Points on a hilly landscape, in no order, each with its height.
A ball rolls from a point to whichever of its 2 nearest points has the largest drop for the distance, and stops where none of them is lower. Distance is the straight distance between rows; heights are no part of it.
vave h=297: | 164 | 108 | 143 | 137 | 121 |  87 | 185 | 137 | 120 | 138 | 140 | 119 | 160 |  72 | 127 | 136 | 150 | 133 | 106 | 119 | 143 |
Suk h=119: | 164 |  95 | 153 | 151 |  59 | 124 | 139 | 152 | 134 |  96 | 133 | 205 | 109 | 159 | 160 | 140 | 135 |  78 | 124 | 134 | 183 |
Fisuf h=342: | 131 | 124 | 148 | 125 | 133 | 137 | 139 | 161 | 144 |  95 | 120 |  92 | 111 | 112 |  95 | 144 | 128 | 109 | 166 | 131 |  74 |
tofi h=319: | 114 | 156 | 180 | 117 | 133 | 152 | 139 | 174 | 147 | 137 | 113 | 129 | 121 |  88 | 129 | 142 |  65 | 112 | 153 | 171 | 125 |
Darip h=301: | 119 | 151 | 171 | 135 | 143 | 161 | 118 | 186 | 178 | 113 | 131 |  88 |  93 |  96 | 136 | 145 |  63 | 112 | 166 | 138 | 108 |
mulin h=558: | 176 | 107 |  90 | 122 | 158 | 136 | 126 |  84 | 131 | 145 | 160 |  87 | 143 | 130 | 154 | 135 | 179 | 158 | 110 |  99 | 142 |
monos h=389: |  92 | 137 |  80 | 134 | 123 | 129 |  96 | 164 | 134 | 117 | 134 | 105 | 134 | 120 | 104 |  82 | 110 | 120 | 205 |  98 | 158 |
gifi h=152: | 106 | 126 | 131 | 127 |  60 | 109 | 128 | 144 | 137 | 135 |  94 | 161 | 102 | 145 | 140 | 124 | 130 |  84 | 153 | 101 | 125 |
batem h=96: | 146 | 121 | 115 |  95 | 130 | 123 | 137 | 153 | 109 | 128 | 156 | 103 | 140 | 117 | 106 | 120 | 109 | 142 | 172 | 102 | 157 |
gesa h=520: | 103 | 168 | 155 | 166 | 136 | 119 | 128 | 117 | 105 | 188 | 101 | 120 | 124 |  96 | 137 | 146 | 108 | 172 | 110 | 185 | 123 |
lafo h=62: | 160 | 123 | 180 | 119 | 109 | 135 | 147 | 151 | 118 | 126 | 139 | 213 | 131 | 153 | 154 | 148 | 104 | 115 | 105 | 167 | 171 |
gata h=81: | 125 | 122 | 134 | 156 |  75 | 114 | 165 | 160 | 110 | 126 | 123 | 165 | 139 | 111 | 129 | 127 | 138 |  91 | 154 | 141 | 148 |
zimom h=360: | 159 |  93 | 122 | 132 |  94 | 101 | 177 | 138 | 126 | 109 | 147 | 117 | 145 | 103 | 127 | 135 | 161 | 111 | 118 |  97 | 136 |
san h=345: |  70 | 149 |  95 | 135 | 139 | 121 |  89 | 168 | 147 | 105 | 101 | 121 | 120 | 146 |  93 |  72 | 108 | 110 | 188 | 114 | 128 |
zaf h=47: | 147 | 114 | 135 |  93 |  83 | 111 | 141 | 177 | 106 | 110 | 159 | 120 | 120 | 124 | 108 | 132 |  92 | 122 | 172 | 103 | 166 |
foso h=685: | 139 | 121 |  87 |  66 | 147 | 111 | 116 |  95 | 126 | 105 | 145 | 159 | 166 | 157 | 110 |  96 | 153 | 114 |  72 | 136 | 161 |
suv h=834: |  81 | 130 |  93 |  86 | 155 | 150 |  88 |  79 | 115 | 107 | 123 | 109 | 122 | 178 |  95 | 119 | 129 | 124 | 103 | 122 |  93 |
Dono h=245: | 158 | 115 | 142 | 144 |  79 | 175 | 146 | 129 | 143 | 119 | 136 | 129 | 113 | 138 | 169 | 177 | 134 |  94 | 151 | 142 | 127 |
vilof h=419: | 116 | 128 | 144 | 142 | 109 | 121 | 163 | 133 | 119 | 128 | 101 | 151 | 146 | 115 | 117 | 134 | 149 | 118 |  89 | 166 |  99 |
vabe h=461: | 103 | 155 | 146 | 173 | 144 |  77 | 149 | 105 |  93 | 165 |  99 | 131 | 151 |  84 | 123 | 145 | 136 | 162 |  88 | 196 | 122 |
lito h=291: |  82 | 147 | 132 | 141 | 118 | 122 | 102 | 180 | 161 | 109 | 101 | 121 |  87 | 142 | 113 |  97 |  93 |  96 | 183 | 106 | 111 |
gutin h=248: | 171 | 124 | 159 | 141 | 124 | 118 | 176 | 148 | 102 | 150 | 153 | 126 | 147 |  87 | 134 | 152 | 125 | 147 | 126 | 150 | 142 |
fava h=832: | 127 | 127 | 106 |  53 | 146 | 103 |  85 | 140 | 137 |  92 | 126 | 116 | 121 | 158 |  80 |  99 | 121 | 103 | 172 | 107 | 142 |
Redur h=80: | 125 | 145 | 168 | 142 | 116 | 146 | 128 | 141 | 103 | 139 | 135 | 219 | 134 | 167 | 157 | 137 |  90 | 135 |  97 | 183 | 161 |
Rira h=107: | 127 | 146 | 150 | 173 | 123 | 158 | 123 | 138 | 103 | 154 | 144 | 193 | 130 | 166 | 164 | 131 | 105 | 162 | 115 | 161 | 151 |
pamuf h=452: | 166 | 128 |  92 |  81 | 174 | 141 | 106 |  72 | 139 | 145 | 145 |  80 | 139 | 116 | 132 | 127 | 168 | 138 | 106 | 123 | 125 |
pofa h=754: |  84 | 138 |  94 | 103 | 155 | 143 | 104 |  91 |  96 | 143 | 121 | 127 | 138 | 162 | 104 | 105 | 117 | 149 |  99 | 139 | 122 |
lita h=780: | 138 | 123 |  98 |  37 | 142 | 112 |  95 | 116 | 123 | 108 | 136 | 139 | 142 | 164 |  95 | 104 | 140 | 111 | 129 | 125 | 155 |
zod h=261: | 123 | 131 | 124 | 154 |  80 | 185 | 132 | 156 | 149 | 120 | 123 | 120 | 113 | 130 | 151 | 156 | 116 | 103 | 180 | 150 | 119 |
Rabos h=687: | 104 | 144 | 126 | 196 | 172 |  82 | 113 |  70 |  81 | 162 | 132 | 154 | 149 | 122 | 137 | 139 | 139 | 191 |  51 | 182 | 158 |
mok h=237: | 172 |  93 |  95 | 168 | 150 | 106 | 119 |  89 | 174 | 112 | 174 | 161 | 153 | 117 | 159 |  87 | 162 | 145 |  86 |  68 | 192 |
rigo h=604: | 117 | 142 | 152 | 195 | 140 | 127 | 133 |  96 |  89 | 166 | 123 | 158 | 130 | 130 | 147 | 148 | 125 | 183 |  50 | 192 | 131 |
mus h=182: | 172 | 119 | 133 | 109 | 152 | 122 | 155 | 138 |  94 | 151 | 166 | 117 | 151 | 117 | 127 | 136 | 121 | 172 | 132 | 118 | 153 |
Sisu h=344: |  99 | 142 | 126 | 179 | 112 | 123 | 155 | 137 |  98 | 132 | 103 | 159 | 159 | 114 | 111 | 124 | 151 | 122 | 125 | 194 | 106 |
venan h=247: | 143 | 142 | 162 | 103 | 125 | 163 | 126 | 144 | 139 | 134 | 143 |  94 | 107 | 133 | 140 | 177 |  95 | 151 | 142 | 127 |  83 |
fep h=214: |  85 | 140 | 135 | 118 |  96 | 107 | 106 | 141 | 141 | 138 |  82 | 147 |  94 | 151 | 131 | 110 | 112 |  99 | 159 |  87 | 110 |
kir h=596: | 124 | 137 |  98 | 166 | 129 | 148 | 123 | 122 | 120 | 164 | 118 |  82 | 123 | 121 | 136 | 125 | 141 | 168 | 161 | 127 | 115 |
Vivug h=290: | 150 | 109 |  82 |  96 | 128 |  98 | 126 |  90 | 159 | 135 | 140 | 111 | 145 | 113 | 145 | 105 | 165 | 103 | 110 |  78 | 159 |
mudiz h=277: | 131 | 144 | 154 | 114 | 147 | 158 | 120 | 173 | 150 | 125 | 145 |  76 | 107 | 105 | 119 | 145 |  77 | 155 | 160 | 122 |  97 |
bifit h=189: | 123 | 140 | 153 | 119 | 125 | 159 | 127 | 108 | 119 | 148 | 122 | 115 | 106 | 150 | 150 | 167 | 111 | 154 |  92 | 138 |  77 |
Sof h=269: | 165 |  96 | 122 | 205 | 150 | 109 | 124 | 109 | 142 | 113 | 156 | 176 | 157 | 112 | 151 | 100 | 169 | 163 |  87 |  93 | 169 |
kapug h=284: | 126 | 126 | 122 |  90 | 179 | 116 | 117 |  77 | 143 | 136 | 115 |  71 | 128 | 111 | 120 | 131 | 147 | 137 |  94 | 111 |  92 |
Fuve h=555: | 122 | 157 | 164 | 186 | 129 | 143 | 136 | 102 | 113 | 178 | 108 | 158 | 124 | 113 | 171 | 160 | 116 | 155 |  95 | 210 | 141 |
fisig h=649: | 126 | 120 | 112 | 113 | 166 | 115 | 115 | 109 | 152 | 109 | 128 |  70 |  99 | 108 | 114 | 112 | 138 |  92 | 180 |  69 | 114 |
bozug h=289: | 104 | 148 | 135 | 170 | 116 | 161 | 141 | 149 | 123 | 134 |  97 | 127 | 138 | 107 | 121 | 135 | 128 | 125 | 149 | 206 | 102 |
lan h=28: | 153 | 123 | 160 | 100 |  77 | 134 | 146 | 177 | 120 | 120 | 149 | 140 | 116 | 120 | 131 | 154 |  79 | 110 | 164 | 130 | 166 |
Roni h=547: | 112 | 125 |  87 | 126 | 123 | 156 | 114 | 157 | 128 | 102 | 134 | 102 | 140 | 155 |  96 | 120 | 139 | 136 | 177 | 128 | 103 |
madus h=506: | 127 | 110 | 103 | 113 |  99 | 129 | 117 | 155 | 130 |  85 | 142 |  93 | 117 | 143 |  97 | 131 | 134 | 104 | 194 |  91 | 124 |
nuloz h=48: | 112 | 133 | 131 |  88 | 179 |  90 | 130 |  88 | 145 | 144 |  96 |  94 | 131 |  88 | 111 | 105 | 133 | 122 |  87 | 112 | 110 |
Pon h=404: | 141 | 113 | 123 | 138 | 121 | 128 | 164 | 159 | 117 | 109 | 130 |  87 | 138 |  88 |  93 | 133 | 145 | 116 | 175 | 131 | 113 |
bim h=753: | 117 | 138 | 114 | 106 | 200 | 121 |  92 |  96 | 166 | 103 | 121 |  72 |  95 | 137 | 115 | 105 | 144 |  92 | 161 |  94 |  96 |
zavok h=150: | 168 |  92 | 144 | 217 | 122 | 138 | 119 | 131 | 128 | 105 | 159 | 199 | 131 | 119 | 157 | 116 | 160 | 146 | 101 |  85 | 162 |
moz h=90: | 172 |  90 | 149 | 175 |  91 | 131 | 129 | 145 | 139 |  90 | 152 | 207 | 117 | 155 | 160 | 134 | 153 | 117 |  99 |  98 | 161 |
bibir h=34: | 166 | 113 |  76 | 124 | 139 | 100 | 122 |  81 | 167 | 137 | 167 | 151 | 154 | 120 | 168 |  83 | 164 | 120 |  92 |  85 | 201 |
gipa h=202: | 165 | 114 | 139 | 165 |  99 | 178 | 140 | 124 | 134 | 127 | 147 | 140 | 114 | 160 | 177 | 171 | 150 | 132 | 121 | 137 | 109 |
guli h=682: |  89 | 146 | 111 | 109 | 163 | 137 |  98 |  80 | 116 | 167 | 101 | 102 | 114 | 140 | 128 | 111 | 113 | 161 | 108 | 114 | 109 |
nadub h=337: | 108 | 152 | 176 | 121 | 138 | 123 | 149 | 145 | 125 | 141 |  95 | 128 | 117 |  88 | 116 | 136 |  94 | 119 | 125 | 159 |  95 |
loleb h=915: |  95 | 126 | 108 |  62 | 164 | 129 |  79 |  57 | 136 |  94 | 135 |  98 | 124 | 165 |  95 | 141 | 135 | 105 |  72 | 107 |  91 |
pezi h=114: | 111 | 123 | 130 | 139 |  49 | 127 | 133 | 170 | 127 | 106 | 104 | 159 | 112 | 139 | 122 | 127 | 127 |  71 | 177 | 134 | 144 |
mavo h=272: | 108 | 143 | 131 | 150 | 106 | 195 | 126 | 164 | 157 | 106 | 107 | 120 | 124 | 127 | 125 | 151 | 118 | 104 | 162 | 192 |  93 |
lufe h=274: | 160 | 117 | 135 |  72 | 153 | 122 | 139 | 122 | 120 | 131 | 150 | 103 | 142 | 140 | 122 | 148 | 129 | 160 | 110 |  99 | 119 |
zud h=572: | 112 | 137 | 101 | 155 | 121 | 164 | 119 | 159 | 129 | 133 | 128 | 102 | 134 | 134 | 119 | 122 | 126 | 156 | 168 | 137 | 110 |
vam h=464: | 139 | 119 |  97 |  92 | 152 | 109 | 119 |  91 | 146 | 139 | 126 |  89 | 130 |  98 | 128 | 108 | 157 | 100 | 147 |  79 | 137 |
sinot h=117: | 131 | 129 | 138 | 134 | 109 | 164 | 133 | 127 | 117 | 134 | 131 | 143 | 120 | 170 | 149 | 151 | 131 | 149 | 101 | 148 |  95 |
zoni h=401: | 153 | 107 | 120 |  96 | 144 | 117 | 130 | 112 | 119 | 120 | 153 | 145 | 146 | 173 | 134 | 132 | 144 | 159 |  75 | 106 | 132 |
kavi h=52: | 124 | 139 | 150 | 130 |  97 | 116 | 152 | 170 | 111 | 139 | 126 | 157 | 138 | 107 | 120 | 135 | 103 | 113 | 158 | 145 | 145 |
gezur h=444: | 142 |  97 | 103 | 122 | 102 | 113 | 152 | 137 | 124 |  92 | 130 |  97 | 138 | 114 | 103 | 131 | 168 |  93 | 164 |  93 | 119 |
mur h=479: |  86 | 140 | 128 | 104 | 174 | 117 |  98 | 113 | 148 | 109 | 100 | 104 |  92 | 158 | 108 | 105 | 113 | 112 | 144 |  95 |  82 |
Pap h=589: | 110 | 136 | 110 | 168 | 156 |  89 | 138 |  85 |  98 | 148 | 120 | 140 | 167 | 108 | 119 | 118 | 159 | 163 |  64 | 174 | 139 |
dutu h=315: |  78 | 143 | 131 | 106 | 138 | 111 | 109 | 124 | 133 | 131 |  84 | 134 | 104 | 144 | 116 |  99 | 111 | 116 | 134 | 101 |  97 |
bog h=632: | 109 | 149 | 117 | 133 | 144 | 149 | 102 | 104 | 128 | 171 | 111 |  87 | 108 | 137 | 144 | 127 | 118 | 173 | 138 | 111 |  98 |
Mef h=557: | 126 | 117 |  92 |  89 | 148 | 120 | 117 |  76 | 132 | 118 | 143 | 145 | 152 | 164 | 129 | 108 | 147 | 141 |  46 | 120 | 137 |
midod h=249: | 108 | 134 | 154 | 110 | 152 |  86 | 149 | 119 | 133 | 148 |  88 | 114 | 129 |  87 | 113 | 116 | 123 | 118 | 103 | 116 | 100 |
sobu h=46: | 169 | 117 | 171 | 121 |  88 | 120 | 152 | 161 | 110 | 136 | 154 | 182 | 119 | 137 | 156 | 149 |  99 | 121 | 121 | 122 | 173 |

For each start below, name the point where the ball stops.
foso | mus
bim | lan
Sisu | sinot
tofi | sinot
Pon | sinot
monos | lan
